Each row is a point on a landscape with many peaks, with its height.
A climber steps from a point to whichever of its 3 nearest points has the largest rise for the distance, and stops where none of them is higher. Distance is the straight distance between rows; heights are no part of it.
<1809> h=60.1: [81, 83, 113, 130, 124, 106, 110, 117, 96, 97, 111, 101, 121, 94, 84, 68, 113, 114, 99, 116, 105, 99]
<924> h=23.9: [150, 137, 79, 86, 82, 78, 88, 95, 115, 108, 95, 82, 75, 89, 125, 117, 64, 69, 142, 87, 107, 104]
<681> h=35.1: [140, 145, 101, 63, 103, 74, 78, 97, 136, 88, 111, 71, 73, 94, 96, 119, 69, 86, 121, 94, 89, 80]
<1069> h=44.8: [91, 102, 109, 128, 116, 99, 105, 108, 123, 99, 99, 111, 128, 81, 100, 114, 70, 114, 117, 96, 127, 80]
<1204> h=47.9: [134, 118, 51, 45, 81, 106, 82, 82, 116, 99, 111, 75, 61, 116, 122, 105, 78, 101, 153, 117, 112, 153]
<1714> h=35.9: [93, 91, 90, 86, 77, 101, 101, 93, 81, 113, 99, 105, 116, 114, 67, 110, 138, 115, 65, 80, 62, 117]
<1126> h=27.5: [119, 103, 113, 100, 109, 113, 99, 102, 144, 85, 106, 87, 127, 90, 95, 121, 72, 102, 123, 82, 102, 91]
<826> h=53.4: [70, 111, 105, 130, 99, 95, 102, 98, 102, 112, 76, 123, 76, 88, 132, 110, 77, 71, 97, 114, 109, 59]
<1826> h=20.1: [85, 99, 108, 95, 99, 101, 120, 101, 50, 88, 119, 119, 110, 88, 73, 35, 160, 125, 98, 125, 78, 77]
<1873> h=50.6: [75, 84, 90, 111, 97, 112, 132, 105, 106, 69, 107, 88, 137, 114, 80, 93, 108, 128, 92, 84, 89, 115]
<76> h=48.2: [63, 68, 112, 95, 121, 127, 98, 116, 59, 99, 115, 129, 107, 109, 100, 50, 134, 126, 90, 118, 115, 104]
<88> h=63.1: [82, 83, 123, 109, 107, 108, 100, 102, 89, 66, 106, 116, 102, 119, 101, 124, 128, 112, 75, 87, 106, 99]
<1971> h=55.8: [79, 86, 117, 115, 121, 120, 120, 117, 124, 87, 113, 95, 143, 117, 78, 78, 105, 124, 95, 93, 109, 98]
<1305> h=28.8: [110, 88, 87, 106, 80, 102, 121, 95, 85, 117, 99, 82, 122, 111, 62, 100, 124, 103, 72, 95, 64, 130]
<953> h=71.9: [135, 134, 80, 45, 89, 80, 100, 106, 126, 104, 116, 73, 76, 124, 81, 113, 82, 80, 76, 99, 81, 123]
<1263> h=55.4: [90, 114, 126, 116, 118, 92, 88, 110, 113, 88, 85, 107, 80, 97, 120, 121, 87, 86, 101, 99, 114, 78]
<1812> h=22.1: [150, 109, 75, 101, 90, 79, 97, 85, 96, 123, 92, 79, 70, 93, 108, 110, 88, 61, 93, 101, 99, 116]
<726> h=43.5: [81, 112, 134, 84, 118, 113, 81, 105, 126, 89, 99, 122, 93, 88, 122, 126, 63, 114, 123, 104, 132, 53]
<1578> h=22.5: [120, 90, 68, 108, 71, 103, 112, 85, 81, 108, 91, 81, 122, 101, 78, 102, 137, 103, 91, 87, 83, 130]
<1373> h=25.8: [120, 110, 71, 74, 82, 91, 113, 86, 105, 124, 95, 75, 83, 108, 84, 120, 104, 87, 69, 110, 77, 137]
<717> h=32.1: [91, 142, 122, 104, 104, 91, 102, 112, 107, 125, 88, 122, 54, 92, 121, 103, 62, 67, 121, 85, 104, 36]
<592> h=46.8: [94, 111, 109, 102, 108, 93, 85, 108, 132, 59, 95, 106, 84, 98, 130, 123, 79, 106, 94, 107, 102, 87]
<554> h=19.1: [126, 96, 86, 111, 100, 90, 95, 101, 99, 137, 103, 80, 98, 89, 71, 97, 107, 71, 90, 116, 78, 116]
<1170> h=33.0: [67, 86, 121, 136, 116, 114, 104, 119, 99, 83, 102, 128, 113, 88, 110, 97, 102, 108, 106, 116, 149, 86]
<1880> h=21.7: [113, 92, 73, 102, 75, 96, 107, 79, 76, 99, 86, 88, 114, 84, 69, 117, 147, 123, 101, 82, 73, 104]
<804> h=31.9: [120, 97, 50, 78, 76, 100, 112, 77, 98, 92, 85, 70, 101, 93, 104, 131, 115, 98, 103, 107, 82, 128]
<481> h=55.2: [112, 112, 73, 91, 80, 84, 104, 79, 87, 78, 81, 93, 87, 95, 106, 127, 118, 96, 80, 107, 78, 103]
<1413> h=34.6: [101, 88, 140, 113, 127, 99, 88, 114, 83, 123, 115, 114, 107, 112, 88, 63, 120, 88, 83, 105, 92, 101]
<1610> h=63.3: [66, 86, 88, 100, 117, 110, 96, 94, 98, 101, 85, 111, 97, 74, 103, 117, 119, 108, 72, 118, 77, 83]
<1583> h=42.3: [68, 95, 104, 97, 115, 105, 87, 104, 80, 82, 86, 125, 67, 91, 132, 123, 110, 103, 78, 116, 112, 80]
<1600> h=13.7: [136, 106, 102, 110, 109, 100, 101, 100, 109, 128, 108, 73, 121, 83, 73, 93, 90, 86, 130, 92, 102, 108]
<337> h=45.0: [117, 89, 86, 106, 99, 100, 105, 105, 121, 90, 100, 73, 118, 101, 98, 115, 89, 95, 101, 94, 89, 117]
<1544> h=22.3: [49, 55, 99, 78, 122, 157, 107, 128, 87, 95, 113, 117, 111, 114, 98, 74, 112, 139, 92, 107, 141, 111]
<806> h=30.6: [69, 68, 129, 95, 130, 142, 88, 118, 74, 106, 105, 120, 88, 124, 116, 90, 114, 123, 74, 99, 124, 112]
<309> h=34.8: [75, 112, 122, 114, 124, 111, 107, 108, 128, 112, 119, 135, 145, 69, 86, 99, 72, 127, 138, 100, 167, 63]
<512> h=60.8: [89, 105, 82, 111, 95, 87, 100, 99, 101, 83, 80, 94, 89, 81, 117, 123, 104, 96, 84, 119, 76, 89]
<1839> h=49.5: [108, 132, 121, 63, 112, 87, 76, 104, 137, 85, 114, 80, 83, 118, 107, 124, 81, 103, 91, 96, 85, 84]
<1985> h=18.2: [110, 97, 113, 124, 87, 82, 116, 95, 68, 95, 107, 109, 104, 116, 80, 68, 148, 91, 77, 83, 100, 111]
<176> h=48.1: [86, 107, 147, 77, 137, 115, 64, 102, 113, 114, 103, 105, 83, 101, 108, 118, 86, 114, 116, 86, 111, 58]
<319> h=40.1: [77, 84, 86, 103, 78, 101, 133, 115, 122, 83, 102, 85, 153, 135, 72, 80, 85, 118, 94, 73, 86, 123]
<1710> h=44.2: [134, 143, 101, 72, 110, 77, 82, 102, 117, 144, 104, 77, 72, 96, 89, 121, 79, 76, 97, 108, 83, 89]
<1864> h=24.9: [54, 61, 112, 78, 115, 130, 95, 111, 78, 82, 107, 130, 98, 118, 102, 114, 124, 132, 78, 96, 134, 105]
<617> h=35.0: [118, 123, 87, 101, 105, 82, 95, 100, 115, 128, 83, 76, 91, 75, 107, 110, 76, 82, 110, 113, 86, 89]
<223> h=24.7: [65, 79, 119, 104, 110, 128, 81, 129, 85, 101, 86, 140, 100, 102, 122, 99, 92, 96, 119, 112, 165, 98]
<952> h=23.4: [80, 79, 116, 103, 108, 103, 126, 114, 63, 77, 123, 111, 100, 113, 87, 34, 155, 117, 99, 126, 97, 85]
<1489> h=56.7: [51, 79, 106, 91, 117, 123, 115, 130, 89, 86, 114, 128, 119, 98, 90, 59, 118, 132, 102, 139, 169, 101]
<568> h=26.2: [118, 92, 68, 96, 71, 88, 111, 76, 81, 78, 87, 82, 105, 106, 95, 119, 131, 105, 92, 76, 85, 126]
<446> h=71.0: [149, 138, 39, 51, 92, 74, 98, 91, 92, 100, 112, 96, 42, 108, 124, 86, 81, 88, 124, 116, 122, 149]
<916> h=18.3: [125, 119, 126, 79, 85, 90, 105, 105, 122, 122, 120, 75, 102, 138, 67, 113, 85, 86, 95, 69, 84, 116]
<71> h=43.1: [73, 101, 121, 104, 130, 96, 82, 110, 85, 116, 86, 130, 66, 100, 131, 107, 90, 82, 90, 107, 109, 71]
<709> h=34.2: [112, 124, 76, 102, 91, 89, 94, 91, 132, 80, 98, 85, 96, 85, 127, 119, 71, 97, 118, 102, 96, 89]
<1429> h=61.7: [131, 146, 85, 50, 98, 80, 98, 102, 125, 114, 110, 79, 74, 99, 90, 111, 87, 80, 75, 113, 87, 122]
<733> h=24.1: [122, 118, 127, 109, 113, 106, 87, 96, 119, 103, 113, 82, 127, 81, 83, 107, 81, 91, 139, 72, 113, 79]
<1860> h=23.8: [131, 108, 52, 49, 86, 109, 123, 89, 116, 132, 122, 74, 77, 118, 105, 122, 83, 110, 112, 108, 104, 163]
<322> h=29.2: [152, 100, 78, 67, 77, 111, 75, 75, 131, 98, 109, 72, 106, 104, 116, 121, 69, 100, 162, 91, 115, 121]
<1515> h=39.7: [83, 153, 80, 89, 108, 78, 84, 112, 124, 110, 87, 92, 70, 77, 120, 90, 64, 82, 100, 118, 86, 75]
<1794> h=29.8: [136, 79, 90, 110, 78, 107, 104, 81, 115, 67, 106, 82, 139, 123, 111, 87, 93, 113, 148, 81, 118, 129]
<682> h=45.4: [72, 81, 103, 125, 102, 99, 106, 97, 52, 95, 92, 130, 100, 81, 84, 93, 145, 108, 100, 112, 107, 89]
<422> h=37.6: [77, 84, 107, 112, 98, 102, 132, 104, 78, 95, 105, 97, 130, 101, 67, 64, 143, 121, 90, 94, 81, 101]
<1461> h=28.0: [136, 121, 74, 93, 94, 76, 87, 91, 120, 97, 87, 87, 78, 87, 122, 120, 79, 66, 114, 88, 96, 99]
<630> h=40.0: [89, 65, 117, 106, 119, 119, 79, 93, 40, 121, 100, 134, 99, 92, 97, 79, 126, 107, 73, 127, 67, 99]
<156> h=33.1: [124, 87, 75, 102, 92, 110, 99, 85, 141, 76, 89, 95, 129, 92, 122, 118, 64, 121, 122, 100, 109, 106]
<653> h=40.8: [101, 89, 85, 108, 84, 110, 127, 96, 107, 82, 102, 73, 145, 119, 90, 74, 108, 111, 116, 83, 101, 123]
<1273> h=27.9: [114, 112, 53, 95, 77, 99, 92, 77, 119, 92, 81, 71, 95, 72, 136, 113, 75, 91, 134, 110, 95, 109]
<520> h=53.9: [57, 70, 114, 98, 116, 129, 101, 126, 61, 101, 120, 127, 98, 89, 101, 36, 132, 121, 112, 140, 134, 96]
<1646> h=26.0: [92, 77, 119, 121, 104, 92, 109, 103, 90, 91, 111, 101, 114, 127, 82, 77, 127, 98, 79, 80, 98, 120]
<819> h=25.2: [50, 89, 108, 97, 107, 109, 143, 115, 97, 72, 113, 95, 132, 141, 86, 60, 111, 128, 85, 83, 96, 107]
<999> h=38.5: [75, 87, 108, 113, 95, 94, 130, 112, 88, 70, 114, 99, 127, 131, 88, 86, 114, 113, 94, 81, 101, 116]
<1092> h=23.7: [80, 99, 104, 102, 87, 87, 141, 114, 82, 88, 113, 77, 116, 134, 83, 36, 133, 115, 95, 97, 87, 100]
<1171> h=38.8: [85, 72, 130, 109, 132, 110, 87, 109, 63, 111, 107, 127, 93, 108, 96, 70, 128, 101, 81, 109, 102, 104]
<1640> h=67.5: [118, 108, 101, 69, 91, 97, 82, 103, 132, 71, 109, 86, 90, 125, 100, 125, 89, 116, 93, 89, 80, 108]
<639> h=42.0: [98, 133, 99, 119, 85, 81, 98, 94, 126, 91, 76, 103, 84, 88, 140, 120, 59, 81, 122, 103, 108, 67]
<846> h=48.0: [131, 117, 74, 86, 78, 76, 96, 80, 85, 87, 89, 91, 72, 106, 108, 122, 116, 91, 71, 102, 88, 117]
<1672> h=11.0: [112, 106, 124, 105, 89, 96, 115, 114, 113, 113, 118, 73, 131, 133, 69, 76, 90, 99, 113, 61, 85, 123]
<677> h=42.1: [112, 95, 99, 137, 92, 81, 108, 83, 63, 99, 95, 116, 92, 81, 100, 103, 132, 81, 90, 96, 90, 89]
<1951> h=32.5: [117, 101, 115, 108, 103, 100, 93, 105, 130, 73, 113, 92, 115, 100, 105, 112, 80, 108, 113, 80, 107, 98]
<473> h=30.5: [110, 107, 65, 130, 86, 88, 109, 75, 93, 108, 65, 95, 102, 78, 132, 112, 78, 74, 120, 103, 98, 97]
<1619> h=23.5: [118, 127, 49, 70, 85, 89, 100, 93, 125, 94, 92, 76, 84, 79, 118, 112, 79, 92, 106, 115, 87, 124]
<1049> h=41.0: [98, 86, 98, 127, 96, 96, 117, 104, 108, 61, 102, 89, 127, 98, 99, 110, 101, 105, 99, 88, 111, 114]
<1307> h=22.8: [128, 100, 102, 123, 110, 105, 118, 91, 125, 92, 121, 74, 154, 91, 92, 73, 87, 119, 135, 83, 121, 103]
<1066> h=15.8: [170, 128, 66, 63, 95, 84, 114, 89, 105, 141, 113, 78, 57, 101, 96, 107, 74, 81, 103, 112, 117, 140]
<1190> h=43.2: [98, 113, 93, 119, 104, 100, 97, 99, 127, 120, 84, 98, 113, 76, 105, 112, 63, 91, 113, 119, 95, 76]
<1005> h=43.3: [86, 91, 149, 114, 136, 100, 96, 118, 96, 105, 113, 107, 110, 124, 88, 83, 107, 108, 104, 78, 126, 103]
<1919> h=34.3: [67, 91, 117, 112, 130, 115, 103, 117, 122, 97, 112, 130, 141, 75, 93, 73, 89, 126, 122, 117, 159, 80]
<1058> h=25.1: [153, 121, 106, 84, 93, 92, 100, 94, 117, 127, 110, 69, 77, 108, 82, 110, 90, 75, 109, 82, 100, 117]
<789> h=28.1: [82, 90, 95, 111, 76, 90, 126, 118, 102, 85, 112, 76, 148, 126, 82, 68, 105, 115, 101, 71, 84, 127]
<1649> h=39.4: [94, 130, 88, 115, 84, 100, 112, 89, 140, 92, 87, 115, 110, 76, 132, 125, 44, 112, 117, 112, 104, 64]
<1220> h=57.6: [76, 108, 92, 122, 103, 94, 101, 97, 106, 102, 80, 102, 92, 71, 112, 111, 96, 82, 92, 119, 94, 77]
<1974> h=27.0: [127, 152, 97, 88, 102, 70, 81, 99, 124, 100, 88, 85, 66, 85, 116, 107, 63, 74, 125, 87, 97, 72]
<1811> h=28.6: [63, 79, 121, 121, 104, 117, 96, 120, 77, 78, 106, 138, 109, 100, 110, 101, 110, 100, 106, 104, 167, 98]
<867> h=12.4: [114, 98, 78, 120, 87, 94, 131, 93, 80, 104, 110, 75, 124, 103, 88, 52, 133, 95, 101, 92, 88, 122]
<1315> h=26.3: [125, 117, 128, 106, 119, 105, 86, 101, 127, 86, 112, 89, 101, 101, 97, 119, 82, 92, 123, 72, 102, 81]
<859> h=27.8: [110, 77, 110, 85, 100, 100, 90, 76, 63, 124, 96, 113, 94, 118, 77, 97, 133, 99, 46, 104, 69, 103]
<484> h=27.2: [96, 110, 99, 91, 109, 95, 94, 91, 105, 80, 97, 105, 81, 121, 111, 124, 108, 95, 58, 104, 75, 103]
<1453> h=9.5: [152, 97, 84, 89, 79, 88, 119, 92, 97, 153, 114, 78, 90, 114, 75, 103, 95, 77, 85, 97, 98, 150]
<1073> h=49.6: [109, 92, 67, 91, 93, 105, 106, 94, 127, 104, 96, 66, 102, 95, 90, 118, 107, 103, 87, 105, 67, 126]
<1242> h=43.8: [102, 89, 106, 105, 117, 98, 75, 100, 82, 133, 97, 122, 85, 103, 106, 98, 108, 83, 63, 116, 82, 90]
<1052> h=31.6: [47, 76, 97, 107, 106, 122, 110, 113, 101, 74, 92, 125, 113, 88, 94, 112, 111, 125, 91, 117, 130, 89]
<776> h=42.4: [66, 76, 96, 110, 109, 112, 103, 104, 62, 93, 89, 138, 105, 70, 76, 97, 135, 128, 106, 119, 89, 77]
<575> h=22.7: [99, 97, 111, 92, 86, 89, 106, 102, 102, 109, 109, 91, 111, 144, 81, 104, 111, 95, 69, 78, 83, 135]
<531> h=37.5: [142, 94, 58, 91, 80, 95, 99, 79, 91, 102, 92, 82, 90, 105, 119, 120, 103, 86, 101, 96, 95, 132]
<760> h=41.3: [68, 79, 108, 123, 83, 94, 103, 99, 47, 103, 89, 150, 89, 71, 94, 102, 132, 97, 103, 107, 105, 65]
<1795> h=5.3: [86, 97, 98, 95, 68, 86, 134, 109, 66, 114, 110, 98, 131, 132, 54, 44, 145, 104, 78, 91, 64, 121]
<1894> h=17.9: [136, 103, 113, 120, 108, 86, 94, 106, 110, 114, 103, 80, 104, 107, 91, 99, 99, 77, 101, 80, 95, 113]
<1225> h=33.3: [121, 97, 101, 115, 82, 93, 106, 98, 109, 77, 103, 80, 110, 122, 93, 115, 113, 101, 79, 75, 84, 125]
<450> h=26.1: [136, 95, 60, 97, 77, 92, 98, 83, 94, 126, 88, 77, 91, 83, 108, 110, 92, 78, 122, 114, 105, 129]
<1246> h=47.5: [129, 117, 81, 77, 98, 94, 99, 101, 131, 101, 101, 66, 90, 100, 92, 123, 82, 93, 100, 105, 84, 113]
<740> h=32.3: [98, 116, 136, 116, 118, 104, 87, 81, 122, 103, 107, 110, 119, 71, 91, 116, 67, 104, 136, 82, 126, 55]
<52> h=55.0: [94, 117, 125, 70, 134, 104, 66, 102, 118, 116, 104, 93, 83, 104, 107, 109, 87, 99, 102, 92, 84, 87]
<584> h=67.1: [75, 90, 115, 94, 132, 122, 82, 106, 99, 113, 94, 108, 89, 103, 108, 105, 102, 111, 67, 107, 83, 98]
<1814> h=17.6: [104, 86, 113, 94, 83, 93, 114, 90, 68, 129, 106, 115, 122, 125, 60, 63, 137, 88, 66, 115, 63, 122]
<150> h=45.9: [98, 130, 112, 86, 121, 89, 67, 109, 120, 118, 103, 98, 75, 77, 106, 105, 74, 86, 103, 113, 86, 65]
<486> h=20.3: [118, 93, 64, 83, 63, 100, 110, 87, 120, 57, 97, 73, 104, 124, 107, 119, 94, 112, 106, 86, 73, 134]
<724> h=55.9: [94, 96, 124, 106, 125, 112, 93, 107, 112, 107, 103, 95, 111, 111, 91, 105, 102, 107, 90, 79, 88, 93]
<1276> h=42.9: [90, 138, 112, 77, 115, 81, 84, 107, 127, 72, 96, 101, 72, 95, 130, 113, 71, 104, 104, 104, 93, 71]
<1338> h=38.0: [84, 98, 97, 93, 106, 90, 91, 87, 74, 94, 82, 120, 81, 101, 104, 125, 125, 101, 62, 104, 94, 81]
<460> h=53.1: [92, 90, 104, 130, 113, 99, 93, 106, 93, 114, 89, 104, 105, 70, 97, 99, 105, 88, 91, 125, 79, 89]
<834> h=24.8: [86, 90, 144, 111, 133, 121, 76, 124, 91, 122, 110, 123, 95, 85, 95, 86, 89, 108, 134, 106, 140, 70]
<818> h=39.1: [99, 141, 92, 75, 116, 85, 64, 101, 104, 140, 94, 103, 65, 87, 109, 82, 87, 73, 75, 131, 75, 77]
<1487> h=12.8: [118, 109, 121, 112, 106, 91, 105, 117, 115, 121, 118, 70, 131, 109, 72, 87, 99, 86, 114, 78, 96, 112]
<1769> h=42.2: [76, 84, 116, 119, 104, 96, 99, 107, 51, 118, 76, 155, 64, 91, 120, 96, 109, 77, 96, 110, 104, 70]
<402> h=41.7: [68, 71, 112, 112, 116, 124, 84, 104, 54, 110, 91, 127, 101, 78, 89, 89, 123, 115, 85, 131, 71, 84]
<613> h=5.9: [124, 97, 106, 87, 77, 112, 112, 99, 137, 102, 106, 65, 133, 129, 86, 102, 74, 113, 139, 62, 100, 127]
<186> h=17.7: [122, 122, 120, 74, 95, 95, 79, 102, 140, 66, 100, 86, 90, 87, 106, 117, 61, 121, 127, 100, 93, 66]
<3> h=39.6: [110, 114, 116, 119, 108, 94, 105, 94, 137, 92, 110, 121, 139, 73, 110, 114, 53, 120, 142, 84, 142, 69]
<1227> h=26.9: [72, 68, 130, 90, 127, 137, 87, 120, 77, 123, 102, 120, 93, 94, 120, 82, 104, 121, 106, 107, 144, 103]
<1419> h=46.0: [78, 126, 131, 102, 111, 101, 92, 107, 117, 94, 93, 129, 76, 98, 130, 125, 63, 92, 123, 100, 135, 48]
<1425> h=14.8: [124, 74, 48, 100, 81, 97, 102, 69, 80, 116, 104, 83, 103, 95, 98, 100, 126, 87, 136, 98, 104, 137]
<205> h=17.1: [141, 102, 67, 53, 63, 110, 87, 92, 154, 72, 110, 64, 89, 129, 113, 102, 71, 122, 139, 93, 86, 134]
<1448> h=34.1: [144, 104, 89, 86, 95, 99, 97, 94, 122, 124, 110, 68, 96, 96, 83, 117, 88, 82, 111, 96, 89, 120]
<340> h=44.0: [92, 104, 98, 108, 94, 99, 98, 97, 145, 66, 100, 116, 107, 82, 123, 125, 59, 121, 114, 105, 116, 68]
<1754> h=31.4: [110, 88, 65, 132, 90, 98, 104, 81, 92, 100, 84, 91, 120, 70, 104, 103, 114, 84, 106, 99, 95, 109]
<207> h=26.4: [118, 108, 66, 74, 63, 99, 117, 81, 114, 82, 97, 76, 96, 120, 98, 126, 101, 102, 78, 88, 67, 141]
<673> h=24.0: [58, 86, 129, 100, 115, 113, 119, 124, 90, 96, 121, 104, 120, 137, 86, 57, 122, 112, 88, 94, 99, 101]
<1659> h=40.3: [96, 91, 115, 125, 108, 88, 94, 103, 77, 81, 99, 118, 92, 105, 113, 110, 116, 92, 82, 88, 115, 94]
<906> h=32.8: [89, 86, 109, 107, 109, 91, 92, 90, 85, 90, 90, 110, 89, 116, 105, 112, 119, 97, 59, 94, 93, 103]
<1824> h=35.5: [75, 83, 138, 107, 121, 113, 103, 120, 70, 92, 119, 114, 96, 136, 99, 54, 138, 104, 80, 102, 115, 112]
<1903> h=40.2: [95, 90, 107, 122, 97, 103, 101, 98, 128, 60, 96, 107, 120, 85, 118, 131, 74, 117, 109, 96, 121, 86]
<421> h=22.2: [111, 120, 126, 81, 107, 114, 91, 105, 145, 78, 106, 82, 94, 98, 92, 127, 79, 112, 123, 84, 87, 74]
<1496> h=39.8: [76, 68, 125, 110, 109, 106, 77, 104, 40, 112, 84, 147, 65, 94, 123, 86, 130, 85, 91, 116, 114, 85]
<1192> h=17.5: [118, 109, 90, 82, 75, 94, 116, 104, 103, 141, 113, 71, 107, 124, 72, 104, 96, 81, 74, 93, 80, 146]
<304> h=30.0: [113, 85, 119, 117, 107, 92, 89, 80, 49, 116, 111, 133, 95, 100, 82, 55, 137, 91, 74, 109, 86, 105]
<394> h=35.6: [103, 142, 66, 98, 75, 78, 105, 96, 107, 107, 73, 97, 66, 84, 135, 96, 78, 66, 110, 109, 83, 80]
<1508> h=43.0: [74, 71, 102, 105, 106, 115, 111, 94, 76, 92, 104, 111, 112, 107, 78, 104, 137, 117, 71, 94, 75, 100]
<266> h=37.0: [93, 92, 93, 119, 93, 80, 101, 91, 71, 104, 82, 122, 87, 75, 91, 118, 128, 96, 75, 113, 74, 78]
<571> h=45.7: [60, 80, 119, 113, 112, 107, 85, 101, 67, 112, 84, 140, 74, 84, 117, 104, 113, 100, 86, 119, 108, 81]
<651> h=31.0: [97, 97, 95, 85, 97, 106, 99, 81, 90, 122, 90, 107, 96, 106, 85, 107, 127, 99, 58, 114, 59, 104]
<800> h=48.7: [85, 89, 113, 123, 121, 102, 88, 101, 83, 114, 90, 128, 91, 90, 111, 93, 114, 86, 87, 115, 99, 82]
<1925> h=25.0: [101, 91, 99, 92, 78, 90, 112, 92, 93, 68, 106, 91, 106, 129, 85, 126, 110, 112, 73, 75, 78, 121]
<221> h=62.0: [55, 85, 103, 106, 104, 115, 120, 116, 68, 79, 107, 137, 112, 74, 83, 71, 141, 125, 119, 131, 140, 80]
<1540> h=25.4: [72, 74, 124, 111, 131, 118, 79, 124, 66, 122, 110, 129, 85, 100, 115, 74, 114, 102, 107, 112, 152, 103]
<1655> h=7.7: [131, 95, 79, 112, 86, 101, 99, 91, 102, 110, 101, 69, 121, 106, 94, 84, 100, 85, 141, 88, 107, 147]
<291> h=48.6: [69, 85, 120, 90, 130, 128, 85, 113, 122, 92, 102, 105, 108, 107, 112, 113, 91, 123, 96, 99, 113, 82]
<1926> h=48.8: [90, 120, 105, 131, 87, 83, 104, 104, 109, 121, 78, 113, 82, 83, 128, 95, 66, 68, 120, 99, 102, 60]
<810> h=37.1: [132, 111, 92, 99, 95, 71, 87, 89, 94, 119, 100, 99, 79, 98, 101, 111, 114, 66, 61, 107, 86, 110]
<1455> h=23.6: [80, 70, 128, 115, 119, 130, 82, 128, 48, 122, 104, 143, 81, 88, 116, 52, 108, 104, 104, 130, 127, 103]
<1669> h=42.8: [109, 114, 109, 136, 97, 87, 94, 97, 106, 113, 84, 101, 89, 82, 108, 111, 78, 73, 117, 87, 109, 77]
<1956> h=31.5: [48, 87, 103, 106, 109, 120, 97, 111, 91, 80, 90, 139, 102, 87, 110, 130, 83, 116, 97, 116, 140, 81]
<334> h=49.4: [75, 93, 124, 100, 126, 108, 124, 118, 108, 74, 126, 103, 122, 105, 92, 50, 108, 128, 113, 113, 144, 87]
<1400> h=48.3: [77, 100, 126, 125, 105, 102, 94, 109, 91, 100, 83, 131, 80, 91, 124, 105, 85, 82, 114, 101, 129, 77]
<1868> h=27.4: [88, 74, 76, 113, 64, 101, 132, 100, 102, 56, 109, 84, 140, 135, 84, 96, 98, 125, 108, 65, 89, 128]
<331> h=63.4: [64, 74, 115, 114, 131, 127, 99, 113, 93, 106, 95, 109, 108, 90, 95, 90, 111, 119, 84, 119, 95, 97]
<390> h=34.9: [80, 73, 114, 95, 109, 123, 84, 97, 22, 123, 91, 156, 75, 84, 110, 90, 126, 121, 97, 120, 102, 88]
<1299> h=26.7: [112, 101, 107, 105, 105, 119, 116, 92, 143, 80, 114, 81, 141, 105, 90, 112, 73, 128, 130, 79, 107, 98]
<1658> h=23.0: [154, 106, 75, 90, 89, 90, 96, 88, 107, 140, 97, 77, 77, 97, 99, 115, 87, 68, 103, 105, 100, 127]
<1234> h=9.6: [129, 108, 83, 60, 66, 118, 99, 100, 150, 90, 114, 65, 97, 124, 85, 126, 59, 116, 140, 79, 74, 123]
<8> h=12.3: [122, 111, 114, 69, 90, 106, 96, 98, 135, 108, 120, 64, 109, 116, 69, 118, 85, 103, 117, 63, 82, 101]
<1200> h=37.9: [83, 152, 114, 86, 109, 82, 85, 106, 123, 101, 86, 108, 69, 86, 132, 108, 64, 85, 113, 100, 101, 56]
<1885> h=54.8: [61, 73, 97, 90, 104, 125, 104, 125, 61, 89, 116, 136, 93, 83, 105, 49, 125, 113, 111, 153, 160, 88]
<1912> h=40.9: [72, 106, 103, 96, 115, 99, 79, 101, 86, 114, 87, 124, 59, 95, 135, 101, 98, 90, 71, 122, 85, 69]
<704> h=25.3: [140, 112, 103, 106, 101, 86, 92, 101, 113, 130, 96, 85, 96, 81, 92, 106, 86, 70, 118, 91, 91, 88]
<795> h=46.3: [145, 124, 99, 81, 91, 86, 89, 97, 144, 92, 114, 73, 86, 113, 105, 121, 76, 95, 110, 86, 85, 113]
<439> h=30.4: [83, 95, 104, 125, 104, 96, 132, 103, 77, 66, 108, 105, 113, 104, 90, 66, 142, 116, 93, 103, 116, 95]
<863> h=33.2: [90, 94, 89, 145, 83, 100, 112, 84, 97, 91, 81, 115, 117, 70, 126, 102, 81, 101, 114, 104, 123, 84]
<626> h=30.9: [116, 111, 98, 83, 94, 82, 99, 89, 106, 126, 97, 93, 89, 114, 86, 109, 106, 78, 38, 110, 79, 113]
<1153> h=12.7: [100, 99, 92, 92, 72, 99, 117, 109, 118, 105, 104, 67, 121, 123, 78, 111, 96, 100, 106, 69, 79, 143]
<1159> h=39.3: [82, 131, 92, 83, 95, 80, 81, 85, 76, 103, 81, 122, 65, 88, 127, 99, 107, 85, 56, 126, 82, 76]
<1517> h=26.6: [134, 148, 77, 64, 87, 82, 77, 102, 135, 66, 109, 84, 77, 96, 109, 95, 70, 100, 118, 106, 86, 116]
<1050> h=31.8: [68, 63, 107, 86, 111, 135, 75, 101, 53, 114, 90, 138, 81, 96, 118, 102, 136, 129, 72, 112, 99, 99]
<426> h=21.3: [144, 107, 70, 97, 86, 102, 82, 72, 123, 114, 88, 71, 106, 93, 126, 115, 62, 83, 149, 94, 109, 112]
<1208> h=65.7: [119, 94, 64, 87, 83, 114, 107, 92, 127, 108, 96, 55, 119, 105, 102, 119, 90, 99, 115, 96, 89, 143]
<964> h=21.0: [116, 117, 88, 69, 65, 77, 120, 77, 97, 105, 105, 92, 87, 129, 71, 120, 113, 93, 53, 106, 81, 128]
<435> h=26.5: [131, 89, 86, 127, 88, 78, 102, 93, 85, 88, 95, 91, 117, 94, 105, 108, 109, 84, 98, 85, 96, 112]
<878> h=22.4: [72, 94, 94, 112, 93, 104, 149, 101, 86, 61, 116, 89, 139, 123, 84, 57, 126, 130, 98, 92, 105, 101]
<624> h=37.7: [108, 102, 104, 139, 96, 94, 107, 95, 116, 117, 88, 96, 111, 63, 112, 96, 70, 96, 133, 99, 108, 74]
<41> h=47.0: [81, 103, 111, 113, 122, 113, 101, 107, 131, 91, 95, 107, 107, 83, 107, 113, 69, 109, 102, 106, 101, 68]
<738> h=35.8: [109, 96, 70, 123, 75, 82, 107, 79, 63, 94, 73, 104, 106, 67, 100, 112, 138, 104, 101, 95, 90, 84]
<937> h=11.1: [64, 81, 115, 80, 88, 102, 100, 110, 68, 123, 100, 110, 113, 153, 88, 86, 112, 109, 54, 76, 74, 119]
<944> h=69.0: [108, 107, 132, 107, 128, 101, 83, 104, 105, 113, 95, 104, 87, 109, 102, 109, 97, 87, 97, 87, 107, 87]
<727> h=49.0: [85, 86, 102, 130, 109, 99, 100, 102, 66, 100, 95, 125, 98, 78, 96, 91, 127, 95, 92, 116, 98, 88]

For each start below, name the point where the climber stops.
<1824> | <221>
<1814> | <88>
<1578> | <88>
<952> | <221>
<1496> | <584>
<630> | <584>
<1050> | <584>
<266> | <584>
